Each row is a point on a landscape with many valleys, with its height.
From any point a ball rolls to the lowest of the 4 points nearest to it. It stops when none of these is lower. Distance is the straight distance between rows; heights are no part of it.
<628>: [-0.98 -1.53 -0.94 -2.14 -0.76 -1.59  2.04  1.53 -1.52 -1.64 -1.65 -2.43
 -1.19 -1.95  0.33  1.76  0.09  1.27  0.96 -0.41  2.17 -1.67  1.86  0.61
 -4.70 -0.02  0.49]  (h 4.38)
<297>: [ 1.62 -1.07 -0.69  2.11  0.09 -1.83  0.08 -0.84  0.75  0.14 -1.24  0.48
  0.72  0.46  0.45  2.17 -0.23 -0.48  1.19 -0.50  0.43 -3.05  2.89  1.04
  1.45 -0.92  0.81]  (h 2.38)
<65>: [-1.40 -1.35 -1.49 -3.55 -0.98 -1.16  3.18  1.78 -1.93 -1.37 -1.69 -3.87
 -1.06 -1.07 -0.30  0.90 -1.26  1.95  1.53  0.40  2.51 -0.59  0.00 -0.87
 -4.38 -0.08  0.57]  (h 5.34)
<830>: [ 2.00  1.22  2.13  3.02 -0.06  0.65 -1.37 -0.81  0.10  0.19  1.09  3.47
 -0.08 -0.51  0.04  0.12  3.42 -1.74 -1.83 -0.92 -1.11  0.97 -1.31  1.64
  2.21 -2.03  1.58]  (h 0.95)
<706>: [-1.42 -0.52 -0.06 -2.57 -0.02 -0.30  1.87  0.11 -1.64 -0.39 -1.25 -1.87
 -0.34  0.32  0.07  0.65 -0.70  1.56  0.69  1.64  1.87 -0.07  0.22 -0.26
 -0.90  0.53  0.00]  (h 4.00)
<908>: [ 1.19  0.92  0.90  2.76 -0.55  0.16 -1.73 -0.24 -0.78 -0.53 -0.56  2.32
 -0.49 -1.64  0.66  1.88  2.78 -1.39 -0.78 -1.12 -0.38  0.54  0.76  1.53
 -0.36 -1.69  1.76]  (h 2.73)
<76>: [-0.92  1.17  0.10  1.27 -0.93  1.04 -1.38  0.50 -1.36 -0.87  0.37  0.90
 -0.80 -3.54  0.46  1.32  2.40 -1.03 -1.55 -1.41 -0.29  2.29  1.18  0.54
 -3.68 -0.51  1.53]  (h 1.70)
<616>: [-0.41  0.06 -0.32 -0.74  1.06 -0.51  0.43 -1.32  0.29  1.97 -0.94  0.13
  0.78  2.89  0.06 -0.26 -1.55  0.83  0.96  2.27  0.03 -0.55  0.09 -1.01
  4.47  1.46 -1.55]  (h 2.69)
<25>: [-0.42  1.37  0.65  0.78 -0.42  1.29 -1.56  0.25 -0.85 -0.24  1.36  1.09
 -0.71 -2.47  0.42  0.36  2.83 -0.68 -1.91 -0.45 -0.89  2.86 -0.30  0.58
 -2.19 -0.34  1.41]  (h 1.47)
<489>: [-0.57  0.15  0.36 -1.02  0.32 -0.34  1.08 -0.24 -1.12  0.04 -0.63 -0.02
 -0.46 -0.39  0.62  0.88  0.56  0.81 -0.06  1.32  0.94  0.52  1.44 -0.10
  0.24  0.44  0.24]  (h 3.59)
<683>: [-1.82 -2.43 -1.19 -3.46 -0.50 -3.03  1.19 -0.29 -0.18  0.56 -3.37 -3.54
 -0.47  4.56 -0.21 -1.61 -5.75 -0.23  2.52  0.97  0.37 -3.14 -1.62 -1.36
  1.35  1.08 -2.37]  (h 0.43)
<636>: [-0.75 -1.79 -0.54 -2.06  0.34 -1.64  2.12  0.67  0.24 -0.82 -2.73 -2.20
  0.14  0.51  0.75  1.15 -2.18  0.96  1.63 -0.11  1.63 -3.29  1.86  0.16
 -1.10  0.08  0.22]  (h 3.80)
<726>: [ 0.45 -1.35 -0.65  0.44 -0.75 -2.30  0.04  0.77 -1.23 -3.29 -2.74 -0.20
 -0.36 -3.32  0.87  3.17  0.81  0.23  0.70 -2.37  1.44 -2.98  3.40  1.89
 -4.62 -0.72  1.29]  (h 3.64)
<869>: [ 3.20  0.44  3.54  3.67 -0.70  1.68 -1.83 -0.75  0.75  0.55  2.25  4.75
  0.01  1.17 -0.29  0.02  4.17 -1.87 -1.59 -0.99 -2.18  0.69 -2.70  1.62
  3.28 -2.30  0.85]  (h 3.01)
<917>: [-0.90 -0.35 -0.31 -0.73 -1.06 -0.07  0.27  1.55 -2.12 -1.60 -0.95 -1.29
 -1.27 -3.48  0.29  2.29  1.52  0.90  0.28 -1.33  1.58  0.28  2.43 -0.03
 -5.21 -0.10  0.81]  (h 5.04)
<927>: [ 0.76 -1.79 -1.17 -0.17  0.39 -2.59  1.45  0.26  0.99 -0.99 -2.57 -1.49
  0.41  0.33  0.82  1.45 -1.37  0.24  1.69 -0.75  1.50 -4.00  2.92  0.66
 -0.99 -0.22  0.07]  (h 4.30)
<784>: [-2.61 -2.04 -2.19 -4.29 -0.69 -2.85  3.29  1.17 -0.44 -1.52 -2.73 -4.54
 -1.39  0.53 -0.25 -0.31 -3.81  1.31  2.32 -0.04  2.96 -2.63 -0.92 -0.72
 -4.36 -0.83  1.00]  (h 4.73)
<949>: [-1.46 -1.42 -0.68 -3.22  0.13 -1.37  2.65  0.72 -0.54 -0.81 -2.43 -2.83
 -0.22  0.92  0.19  0.59 -2.20  1.33  1.48  0.60  1.82 -1.49  0.18 -0.65
 -1.70  0.02 -0.05]  (h 4.53)
<303>: [ 0.72 -0.15 -0.10  0.73  0.52 -0.97  0.28 -1.11  0.29  0.96 -0.88  0.34
  0.67  1.77  0.44  1.05 -0.67  0.70  0.94  1.21  0.27 -1.51  1.63 -0.20
  3.07  0.20 -0.05]  (h 3.32)
<45>: [ 2.10  0.63  0.65  2.52  0.38 -0.06 -1.26 -1.47  1.09  2.93  1.05  2.56
  0.74  2.39 -0.68 -0.07  1.05 -0.63 -0.06  1.05 -0.83 -1.52 -0.41  0.28
  5.55 -0.88  0.85]  (h 5.53)
<811>: [ 0.18  1.36  2.08  2.15  0.16  3.42 -2.10  0.22  1.65 -0.93  3.33  2.32
  0.32 -2.43  0.05 -1.29  3.52 -1.35 -3.61 -1.76 -2.32  4.57 -3.05  0.63
 -1.00 -1.47  0.39]  (h 2.58)
<47>: [-0.34  0.80  0.23  0.03 -0.23  0.60 -0.56 -0.10 -1.97 -0.17  0.30  0.41
 -0.71 -2.05  0.66  0.77  2.08 -0.15 -0.76 -0.16 -0.04  1.98  0.85  0.27
 -1.08 -0.06  1.25]  (h 0.56)
<488>: [ 1.34 -0.58 -1.01  2.04  0.54 -1.28 -1.35 -0.69  1.35  3.28 -0.10 -0.20
  1.17  3.20  0.03  0.57 -1.73 -0.50  1.44  0.62 -0.13 -3.06  1.53  0.63
  5.14  0.01 -0.76]  (h 4.47)
<808>: [ 0.18  0.87 -0.14  2.85 -1.30  0.83 -2.53  0.46 -0.64 -2.09 -0.05  2.11
 -0.51 -3.59  0.72  2.45  3.09 -2.34 -1.22 -1.62 -1.07  1.32  0.27  1.99
 -3.12 -1.80  1.98]  (h 2.31)
<284>: [ 0.95  1.59  1.05  3.57 -0.64  2.31 -2.72  1.19  1.07 -2.30  1.82  3.15
  0.20 -2.91  0.83  1.29  3.87 -3.07 -1.83 -2.24 -1.60  2.16 -1.67  1.57
 -2.55 -2.17  2.00]  (h 2.74)
<172>: [-1.73  0.15 -0.38 -2.23 -1.21  0.48  1.54  1.07 -2.48 -0.60  0.14 -1.42
 -1.17 -2.33 -0.08  1.06  0.42  1.37  0.45  0.33  1.00  1.73  0.63 -1.61
 -3.73  0.76  0.21]  (h 3.70)
<422>: [ 1.00  1.73  2.50  0.57  0.64  1.34 -0.99 -1.38  0.20  0.91  1.76  2.72
 -0.14  0.36 -0.26 -2.08  3.04  0.10 -2.63  1.11 -1.35  2.70 -2.33  0.73
  3.19 -0.37  0.37]  (h 3.06)
<291>: [ 0.07  2.80  1.06 -0.46  0.87  3.82 -0.11  0.06  1.56 -0.54  4.80  0.78
  0.46 -2.67 -1.22 -3.25  1.44  1.94 -2.78 -0.37 -2.88  6.97 -2.80 -2.39
 -2.17  1.32 -2.18]  (h 3.17)
<278>: [ 1.22  1.21  1.36  1.07  0.89  0.14 -0.35 -1.68  0.40  1.84  0.42  2.27
  0.41  1.18 -0.01 -0.57  1.52  0.60 -1.24  1.99 -0.61  0.58 -0.54  0.20
  4.06 -0.50  0.83]  (h 3.22)
<1007>: [-0.17  0.83  0.16 -0.34  0.95  0.36  0.08 -1.78  0.85  2.21 -0.23  1.22
  0.56  3.23 -0.04 -1.76 -0.89  1.02  0.00  3.20  0.09  0.83 -1.50 -0.96
  5.89  1.72 -1.56]  (h 1.68)
<996>: [-1.20  1.70  0.05 -1.31 -0.76  2.53 -0.22  0.95 -1.24 -0.63  1.92 -0.21
 -0.69 -3.11 -0.03 -1.00  0.94  0.69 -0.43 -0.07 -0.17  4.11  0.14 -2.23
 -4.25  1.37  0.24]  (h 1.44)
<14>: [-1.87  1.01 -0.18 -2.57 -0.24  1.68  1.97  0.10 -2.97  0.47  0.85 -1.11
 -1.37 -0.64 -0.99 -0.93 -0.22  1.97  0.03  2.14  1.08  2.58 -1.09 -1.21
 -0.95  1.67 -0.79]  (h 1.89)
<170>: [ 0.40  1.84  0.31  4.13 -0.56  2.67 -1.97  1.53  1.94 -3.27  2.40  2.50
 -0.16 -4.26  0.41  1.47  3.23 -2.85 -2.21 -2.07 -1.30  2.55 -1.28  1.71
 -4.45 -1.85  2.62]  (h 2.97)
<500>: [-0.20  2.15 -0.95  3.88 -0.27  2.42 -1.67  1.04  1.22 -3.98  2.55  1.36
  0.53 -5.53  0.26  2.39  3.08 -2.39 -1.65 -2.18 -0.91  2.32  0.26  0.58
 -7.10 -1.14  3.01]  (h 3.69)
<973>: [-0.63  1.46  0.77 -1.26  0.74  0.80  0.56 -0.81 -1.06  0.97 -0.02  0.89
 -0.05  0.50  0.34 -0.70  0.99  1.00 -0.97  2.16  0.12  1.99 -0.28 -0.08
  2.16  0.97 -0.21]  (h 3.02)
<728>: [ 0.02 -1.50 -0.82 -1.07  0.49 -1.50  0.48 -0.57  0.68  1.30 -1.69 -1.32
  0.84  3.19  0.49 -0.14 -3.15 -0.16  2.12  0.73 -0.06 -3.19  1.49 -0.49
  3.03  1.24 -2.06]  (h 2.50)
<581>: [-0.58 -2.45 -1.22 -1.84 -0.20 -2.65  0.46 -0.67 -0.35  2.17 -1.56 -2.73
 -0.07  5.18 -0.41 -1.88 -5.37 -0.92  2.88  0.86 -0.81 -3.68 -0.84 -0.86
  4.30  1.60 -3.54]  (h 2.11)
<165>: [-0.50 -2.12 -0.88 -1.72 -0.43 -2.46  1.72  1.92 -0.63 -2.51 -2.85 -1.92
 -0.96 -1.63  0.67  1.44 -0.62  0.87  1.39 -1.34  2.29 -3.69  2.84  0.74
 -3.97 -0.71  1.23]  (h 3.76)
<195>: [-1.33  1.08  0.10 -1.86  1.02  0.63  1.20 -1.40 -0.56  1.36  0.02  0.67
  0.00  2.18 -0.68 -1.77 -0.63  1.57 -0.49  3.45  0.68  1.98 -1.78 -0.55
  4.33  1.85 -1.36]  (h 2.71)
<926>: [-2.58 -0.76 -0.97 -3.45 -0.07 -0.90  1.92 -0.64 -0.47  0.25 -2.61 -2.65
  0.30  3.19 -0.70 -0.38 -3.75  0.75  1.36  2.14  1.24 -1.23 -1.56 -1.70
  1.52  1.17 -1.62]  (h 2.22)
<557>: [-0.80  0.32 -0.18 -1.29  0.70 -0.45  1.47 -0.73 -0.13  0.87 -1.29 -0.74
  0.59  2.31  0.33  0.36 -1.33  0.73  0.60  1.99  0.78 -0.72  0.22 -0.77
  2.46  0.99 -0.85]  (h 0.85)
<585>: [-1.25  0.74  0.30 -2.25  0.53  1.07  1.63 -0.84 -1.25  1.08 -0.44 -0.17
 -0.06  1.45 -0.13 -1.08 -0.66  1.34 -0.05  2.82  0.96  1.23 -1.21 -0.66
  2.52  1.78 -0.82]  (h 2.92)
<142>: [-2.40 -0.54 -1.43 -3.98 -0.33 -0.49  3.62  0.55 -1.75 -0.43 -1.45 -4.03
 -0.93 -0.09 -1.25  0.19 -2.51  2.32  1.33  1.32  2.00 -0.09 -1.75 -1.59
 -2.86  0.83 -0.55]  (h 6.52)
<853>: [ 2.01 -0.03  0.05  3.13 -0.12 -1.07 -0.37 -0.64 -0.59  0.47 -0.76  1.89
  0.50 -0.14  0.22  2.36  1.53 -0.86  0.11 -0.44 -0.03 -1.83  1.71  0.83
  1.65 -1.69  1.91]  (h 0.34)
<240>: [ 0.47 -2.84 -2.09 -0.81 -0.51 -4.04  1.12  1.70  0.32 -3.53 -3.28 -1.55
 -0.80 -1.06  0.70  0.66 -1.87  0.09  2.36 -2.12  2.38 -6.15  3.90  1.12
 -4.20 -0.70  1.76]  (h 3.18)
<642>: [ 2.65  0.81  4.56  2.85  0.00  3.28 -1.79 -0.70  1.31  0.22  3.19  4.31
  1.00  0.46 -0.22 -0.76  4.33 -1.33 -3.44 -2.09 -3.09  2.65 -4.96  1.49
  3.11 -2.27 -0.28]  (h 2.08)
<244>: [-0.84  1.84  1.73 -1.85  0.43  1.95  0.33 -0.80 -1.30  0.80  2.37  0.98
 -1.17 -0.50 -0.89 -3.33  0.79  1.62 -1.73  2.02 -0.15  4.61 -2.26 -0.25
  1.93  2.02 -1.34]  (h 1.39)
<748>: [ 1.37 -2.59 -2.33  2.02  0.12 -3.37 -2.35  0.56  1.29  2.84 -0.06 -1.10
  1.37  2.65 -0.52  0.69 -2.76 -1.96  1.91 -1.97  0.09 -5.63  2.24  3.23
  5.12 -0.96 -0.99]  (h 4.14)
<154>: [-0.29 -2.66 -1.31 -1.64  0.07 -2.49  0.82  0.21  0.93  0.46 -2.78 -2.55
  0.17  3.29  0.39 -0.33 -4.25 -0.69  2.53 -0.39  0.22 -4.29  1.73 -0.32
  0.99 -0.15 -1.56]  (h 1.48)
<199>: [ 0.65  0.29  0.21  0.82  0.20 -0.63 -0.32 -0.29 -1.13 -0.76 -1.14  0.83
 -0.26 -1.31  0.60  1.73  1.84 -0.18 -0.39 -0.31  0.37 -0.35  2.37  0.81
 -0.46 -0.78  1.06]  (h 3.67)
<464>: [-0.16  1.98  0.30  0.76  0.16  2.58 -1.26  1.01  0.66 -1.28  2.72  0.50
 -0.19 -3.31 -0.13 -1.18  2.12 -0.28 -1.64 -1.03 -1.17  4.48 -0.26 -1.49
 -4.93  0.49  1.07]  (h 2.17)
<688>: [ 2.13 -0.08 -0.17  2.89  0.15 -0.85 -0.67 -1.25  1.24  1.87  0.20  1.47
  0.83  1.44 -0.21  1.58  0.48 -0.74  0.61  0.15 -0.05 -2.44  1.31  0.69
  3.95 -1.21  1.12]  (h 3.73)
<750>: [-0.31  0.50 -0.26  1.86 -0.93 -0.09 -1.35  0.44 -1.39 -1.96 -0.90  0.69
 -0.71 -4.35  0.87  3.17  2.41 -1.22 -0.83 -1.89  0.32  0.23  1.96  1.18
 -4.46 -0.29  2.08]  (h 2.36)
<648>: [ 0.34  1.67  1.86  1.05  0.37  2.17 -2.01 -0.32 -0.41 -0.03  2.05  2.37
 -0.35 -1.36  0.34 -0.83  3.01 -1.01 -2.75 -0.57 -1.33  3.45 -1.99  0.98
  0.29 -0.80  0.38]  (h 2.14)
<273>: [-0.39  2.65  0.02 -1.98  0.05  3.37  0.40  0.77  0.05 -2.14  1.91  0.26
 -0.12 -3.15 -0.36 -2.09  0.82  1.26 -0.13 -0.07 -1.12  5.84 -1.25 -4.27
 -6.50  1.97 -0.29]  (h 2.34)
<665>: [ 2.89  0.23  1.49  4.27 -0.20  0.16 -1.26 -0.86  1.18  2.27  1.48  3.70
  0.52  1.88 -1.10  0.90  1.93 -1.36 -0.20  0.20 -0.49 -1.26 -1.04  1.30
  4.88 -2.01  1.96]  (h 5.95)
<98>: [-0.24 -0.57 -0.26 -1.18  0.70 -0.93  1.45 -0.17 -0.15 -0.09 -2.14 -1.09
  0.48  1.22  0.58  0.72 -0.84  0.71  1.15  0.76  0.68 -1.30  1.62 -0.13
  0.59  0.48 -0.29]  (h 2.72)
<87>: [ 0.69 -2.96 -2.06 -1.19 -0.90 -3.85  0.29  1.68  1.35 -2.52 -2.99 -1.90
 -0.70  0.72  0.48 -0.72 -4.29 -1.13  3.39 -1.86  1.85 -6.94  3.55  0.55
 -2.53 -0.55  1.43]  (h 2.07)
<392>: [-1.33 -0.75 -0.85 -1.28 -0.19 -0.70  0.24 -1.55 -0.23  2.43 -1.50 -0.92
  0.66  4.97 -0.61 -1.92 -3.52  0.51  1.38  2.76 -0.55 -0.83 -1.17 -1.64
  6.10  2.73 -3.64]  (h 5.31)
<589>: [ 1.15 -2.12 -1.34  1.33  0.53 -2.21 -0.84 -0.43  0.72  3.18 -0.46 -1.27
  1.36  3.31 -0.34  0.21 -3.02 -0.84  1.90 -0.33 -0.32 -4.42  2.00  0.97
  4.42  0.40 -1.84]  (h 3.15)
<941>: [-1.35 -0.60 -1.25 -2.17  0.15 -1.22  0.97 -1.04  0.34  1.57 -2.09 -1.99
  0.44  4.86 -0.39 -1.01 -3.92  0.37  1.89  1.95  0.28 -1.72 -1.00 -1.42
  4.17  1.87 -3.30]  (h 3.96)
<458>: [-0.55 -0.73 -1.01 -0.20  0.49 -0.78 -0.50 -1.65  0.55  2.98 -0.58 -0.49
  1.07  4.62 -0.32 -1.41 -2.69 -0.03  1.01  2.25 -0.43 -1.20 -0.62 -1.16
  6.19  2.09 -2.87]  (h 4.39)
<143>: [-0.28  2.77  0.47 -1.06  0.27  3.61  0.51  0.75  1.03 -1.63  3.81  0.52
  0.48 -3.18 -0.71 -2.54  1.20  1.46 -1.41 -0.45 -1.74  6.41 -1.65 -3.63
 -5.02  1.78 -0.97]  (h 2.75)
<645>: [-0.50 -2.81 -1.41 -2.62 -0.38 -3.41  1.30  1.13  1.22 -1.09 -3.36 -2.84
 -0.55  2.70  0.25 -0.83 -4.65 -0.52  2.98 -0.79  1.30 -5.23  1.69 -0.51
 -1.11 -0.20 -0.12]  (h 0.75)
<126>: [ 1.50 -1.85 -1.57  1.60  0.83 -2.29 -0.89 -0.35  1.66  1.67 -1.03 -0.90
  1.17  2.15  0.13  1.09 -2.64 -0.79  1.71 -0.70  0.15 -4.25  2.65  1.05
  2.88  0.03 -0.36]  (h 2.93)
<434>: [ 0.76 -0.58 -0.42  1.50 -0.51 -1.44 -0.19 -0.30 -1.07 -1.36 -1.87  0.37
 -0.10 -1.79  0.69  2.51  1.86  0.05  0.11 -1.03  0.94 -1.72  3.11  1.83
 -1.93 -1.21  1.07]  (h 3.13)
<832>: [ 1.27  1.14  3.78  0.94  0.80  2.18 -1.07 -1.10  0.81  0.94  3.01  2.90
 -0.04  0.27 -0.84 -2.71  3.12  0.71 -3.91  0.00 -2.25  3.90 -3.88  0.56
  4.11 -0.71 -1.07]  (h 3.08)
<385>: [ 0.11  1.97  0.74  2.95  0.36  3.43 -1.58  0.65  1.70 -2.00  3.46  1.99
  0.61 -3.62  0.32  0.25  3.35 -1.75 -3.24 -2.33 -1.86  4.07 -1.93  0.64
 -3.85 -1.65  1.45]  (h 2.84)
<141>: [ 3.44  0.09  4.77  4.45 -1.17  4.28 -1.84  0.16  1.71 -0.74  3.44  5.79
  1.26  0.83  0.21  0.04  4.28 -2.46 -2.59 -3.14 -3.22  1.32 -4.21  1.85
  2.92 -2.43  0.31]  (h 0.23)
<266>: [ 0.22  2.04  1.44 -0.48  1.09  0.69 -0.19 -1.72 -0.08  1.97  0.51  1.99
  0.36  1.72 -0.62 -2.66  0.71  1.50 -1.75  2.86 -0.27  2.30 -2.12  0.21
  5.15  1.27 -0.84]  (h 2.70)
<482>: [-0.10  1.90  2.62 -0.51  0.83  2.03 -0.29 -1.19 -0.43  1.07  2.28  1.84
 -0.26  0.16 -0.34 -3.09  1.53  1.46 -2.32  2.03 -0.77  3.95 -2.81 -0.11
  3.79  1.07 -1.42]  (h 2.09)
<588>: [-0.84  1.55  0.41 -0.36 -0.36  1.91 -1.19  0.37 -0.73 -0.31  2.00  0.35
 -0.46 -3.05  0.22 -0.44  1.86 -0.24 -1.37 -0.08 -0.80  3.42 -0.44 -0.36
 -2.88  0.35  0.72]  (h 1.92)
<64>: [ 0.91 -0.22 -0.18  1.08  0.45 -1.11  0.37 -0.72 -0.35  0.13 -1.82  0.18
  0.44  0.33  0.73  1.49  0.55  0.22  0.76  0.23  0.72 -1.75  2.25  0.36
  0.97 -0.42  0.58]  (h 3.42)
<1047>: [ 1.56  0.79  2.81  3.19 -0.59  2.55 -2.03 -0.23  1.11 -0.42  2.02  3.99
  0.38 -0.98  0.37 -0.17  3.65 -2.16 -2.65 -1.64 -2.17  2.52 -2.83  1.51
  0.57 -2.27  1.24]  (h 2.37)
<206>: [ 0.92  0.83  0.38  0.75  0.90 -0.04 -0.63 -1.82  1.08  2.86  0.22  1.14
  0.76  2.92 -0.29 -0.91 -0.51  0.77  0.01  2.44 -0.16 -0.34 -0.52 -0.29
  6.06  1.08 -0.93]  (h 0.22)
<450>: [-1.81  0.23 -0.90 -3.60 -1.54  0.17  2.82  0.97 -2.83 -0.71 -0.14 -3.41
 -1.60 -1.18 -1.18  0.82 -0.81  2.21  1.52  0.78  1.70  1.61 -1.04 -2.34
 -4.79  0.65 -0.55]  (h 5.28)
<226>: [-1.41 -0.60 -0.86 -2.55 -0.98 -0.13  1.80  1.76 -2.35 -1.05 -0.51 -2.66
 -1.52 -2.48  0.06  1.70 -0.21  1.72  1.10  0.13  1.73  0.01  0.60 -1.00
 -4.88  0.63  0.13]  (h 4.82)
<73>: [ 1.81  0.85  0.69  3.02  0.31 -0.54 -1.03 -1.07  0.11  1.10  0.01  2.60
  0.43  0.85 -0.07  1.20  1.99 -0.73 -0.49  0.15 -0.67 -0.82  0.47  0.83
  2.88 -1.80  1.82]  (h 2.94)
<369>: [ 0.44 -3.19 -1.93 -0.56 -0.02 -3.43 -0.48  0.71  1.25 -0.13 -2.09 -2.15
  0.14  2.17  0.55 -1.25 -4.80 -1.35  3.14 -1.72  1.19 -6.20  3.16  0.33
  0.19  0.06 -0.63]  (h 1.51)
<336>: [ 0.32 -1.47 -1.14 -0.49  0.37 -1.84 -0.38 -0.67  0.54  2.98 -0.32 -1.39
  0.87  4.40 -0.03 -0.68 -3.45 -0.18  2.08  0.86 -0.74 -3.07  0.52 -0.33
  5.46  1.94 -2.95]  (h 3.84)
<843>: [-0.10  2.67 -0.01  1.07  0.33  3.31 -0.27  1.27  1.52 -2.95  2.94  0.64
  0.74 -4.66 -0.21 -0.33  2.14  0.20 -0.63 -1.52 -1.29  4.74  0.30 -2.65
 -7.53  0.74  1.48]  (h 2.80)
<895>: [ 0.77  1.22  2.77  2.51  0.03  3.38 -1.66  0.15  1.64 -0.57  3.05  3.48
  0.66 -1.40  0.08 -1.14  3.71 -1.31 -3.71 -1.93 -3.06  3.81 -4.04  1.24
  0.44 -2.06 -0.11]  (h 2.86)
<186>: [-0.32  2.18 -0.64  1.75 -0.05  2.74 -1.22  1.00  0.42 -2.36  2.55  0.49
  0.23 -4.85  0.09  0.84  2.46 -0.99 -1.22 -1.71 -0.70  3.37  0.93 -1.10
 -7.06  0.30  1.95]  (h 2.88)
<505>: [-1.05 -2.48 -1.06 -2.68 -0.17 -2.23  2.31  1.45 -0.59 -1.42 -2.39 -3.12
 -0.51 -0.53  0.64  1.06 -1.74  1.05  1.53 -0.39  2.33 -2.57  1.31  0.35
 -3.24 -0.37  0.53]  (h 3.85)
<609>: [ 1.19 -2.27 -2.09  1.63  0.84 -3.01 -0.45 -0.08  1.23  0.96 -1.65 -0.93
  1.25  1.29  0.26  0.96 -2.89 -0.91  2.12 -1.34  0.21 -5.33  3.48  1.53
  1.49 -0.64 -0.50]  (h 2.35)
<793>: [-3.10 -1.87 -3.03 -4.71 -0.56 -3.63  2.35  0.85  0.01 -1.20 -3.47 -5.49
 -1.21  1.79 -0.79 -1.50 -5.08  1.29  2.65  0.21  2.70 -2.41 -2.11 -0.53
 -3.81 -0.75  0.76]  (h 4.77)
<778>: [-0.44 -2.65 -1.49 -2.13  0.13 -3.40  1.52  1.49  0.36 -2.54 -3.18 -2.77
 -0.59  0.22  0.85  0.20 -3.02  0.01  2.16 -0.86  2.09 -4.55  2.77  0.45
 -3.09 -0.56  0.72]  (h 3.10)
<698>: [-1.10  1.14 -1.00  0.13 -0.81  2.45 -0.89  1.27 -0.98 -1.44  1.14 -0.71
 -1.02 -4.35 -0.06  0.94  1.19  0.25 -0.20 -1.13  0.19  2.77  1.22 -1.83
 -7.00  1.21  1.26]  (h 2.85)
<358>: [-2.46 -1.79 -1.51 -3.80  0.19 -2.24  2.70  0.83  0.16 -1.37 -2.98 -4.00
 -0.37  2.08 -0.35 -0.15 -4.07  0.92  1.79  0.85  1.79 -2.29 -0.84 -0.73
 -1.59 -0.02 -0.25]  (h 3.86)
<249>: [ 0.97 -2.65 -1.66 -0.45  0.03 -2.91 -0.89 -0.14  0.58  2.35 -1.07 -2.20
  0.41  3.72 -0.03 -1.14 -4.86 -1.32  2.65 -0.69 -0.36 -4.78  2.35  0.76
  3.39  0.50 -2.51]  (h 2.28)
<971>: [-0.09  1.61  2.65  0.06  0.59  3.39 -0.97 -0.65  1.64  0.23  4.59  1.70
 -0.06 -1.36 -0.95 -3.41  2.58  1.30 -4.61 -0.28 -2.91  6.02 -4.45 -0.47
  1.46  0.79 -2.76]  (h 3.19)
<494>: [ 1.82 -1.02 -1.18  4.26  0.17 -1.23 -1.90 -0.64  1.72  3.51  1.37  1.19
  1.40  2.78 -1.15  1.66 -0.13 -1.61  0.49 -0.36 -0.22 -3.89  0.57  1.66
  5.85 -1.29  0.59]  (h 6.45)
<1037>: [-1.05  1.80  0.73 -2.18 -0.16  2.45  0.22 -0.03 -1.53  0.23  2.74  0.31
 -0.98 -1.39 -1.10 -2.04  0.98  1.15 -1.22  1.08 -0.44  4.40 -1.14 -0.91
 -1.85  1.72 -0.56]  (h 0.44)
<711>: [ 0.18  1.66  1.42  0.89  0.48  2.95 -1.28 -0.36  1.15 -0.09  3.70  1.45
  0.15 -2.62 -0.03 -1.86  2.37 -0.34 -3.46 -0.93 -1.95  5.15 -2.40 -0.32
 -0.92 -0.33 -0.35]  (h 2.59)
<472>: [-0.43  1.57  1.00 -0.45  0.41  1.41 -0.31 -0.05 -1.71  0.68  0.52  0.73
 -0.47 -1.55  0.53 -0.62  1.82  0.60 -1.26  0.60  0.13  2.83 -0.38  0.10
 -0.64  0.38  0.32]  (h 1.61)
<975>: [ 0.96 -0.50 -1.42  1.53  0.60 -1.43 -0.99 -0.73  1.20  3.84  0.14 -0.25
  1.51  3.72 -0.34  0.41 -1.97 -0.46  1.11  1.05 -0.72 -2.91  0.34  0.10
  6.29  0.71 -1.64]  (h 4.61)
<1032>: [-1.11  0.07 -0.28 -1.39 -0.39  0.50  0.91  0.31 -2.19 -0.44 -0.67 -0.69
 -0.82 -1.55  0.27  1.18  1.12  0.75  0.16  0.63  0.83  1.06  1.10 -0.03
 -1.85  0.48 -0.01]  (h 2.24)

Call two points neighbours if one is among the 4 nearest of the other. Go from one point of each pair to the other, from neighbour to neighbour, staying as low as possible. Name the highest point that can't be avoided.
<645> / <47> => <266>
<853> / <683> => <297>
<141> / <830> => <1047>
<683> / <557> => <926>
<206> / <853> => <616>
<1037> / <47> => <472>
<683> / <645> => <154>
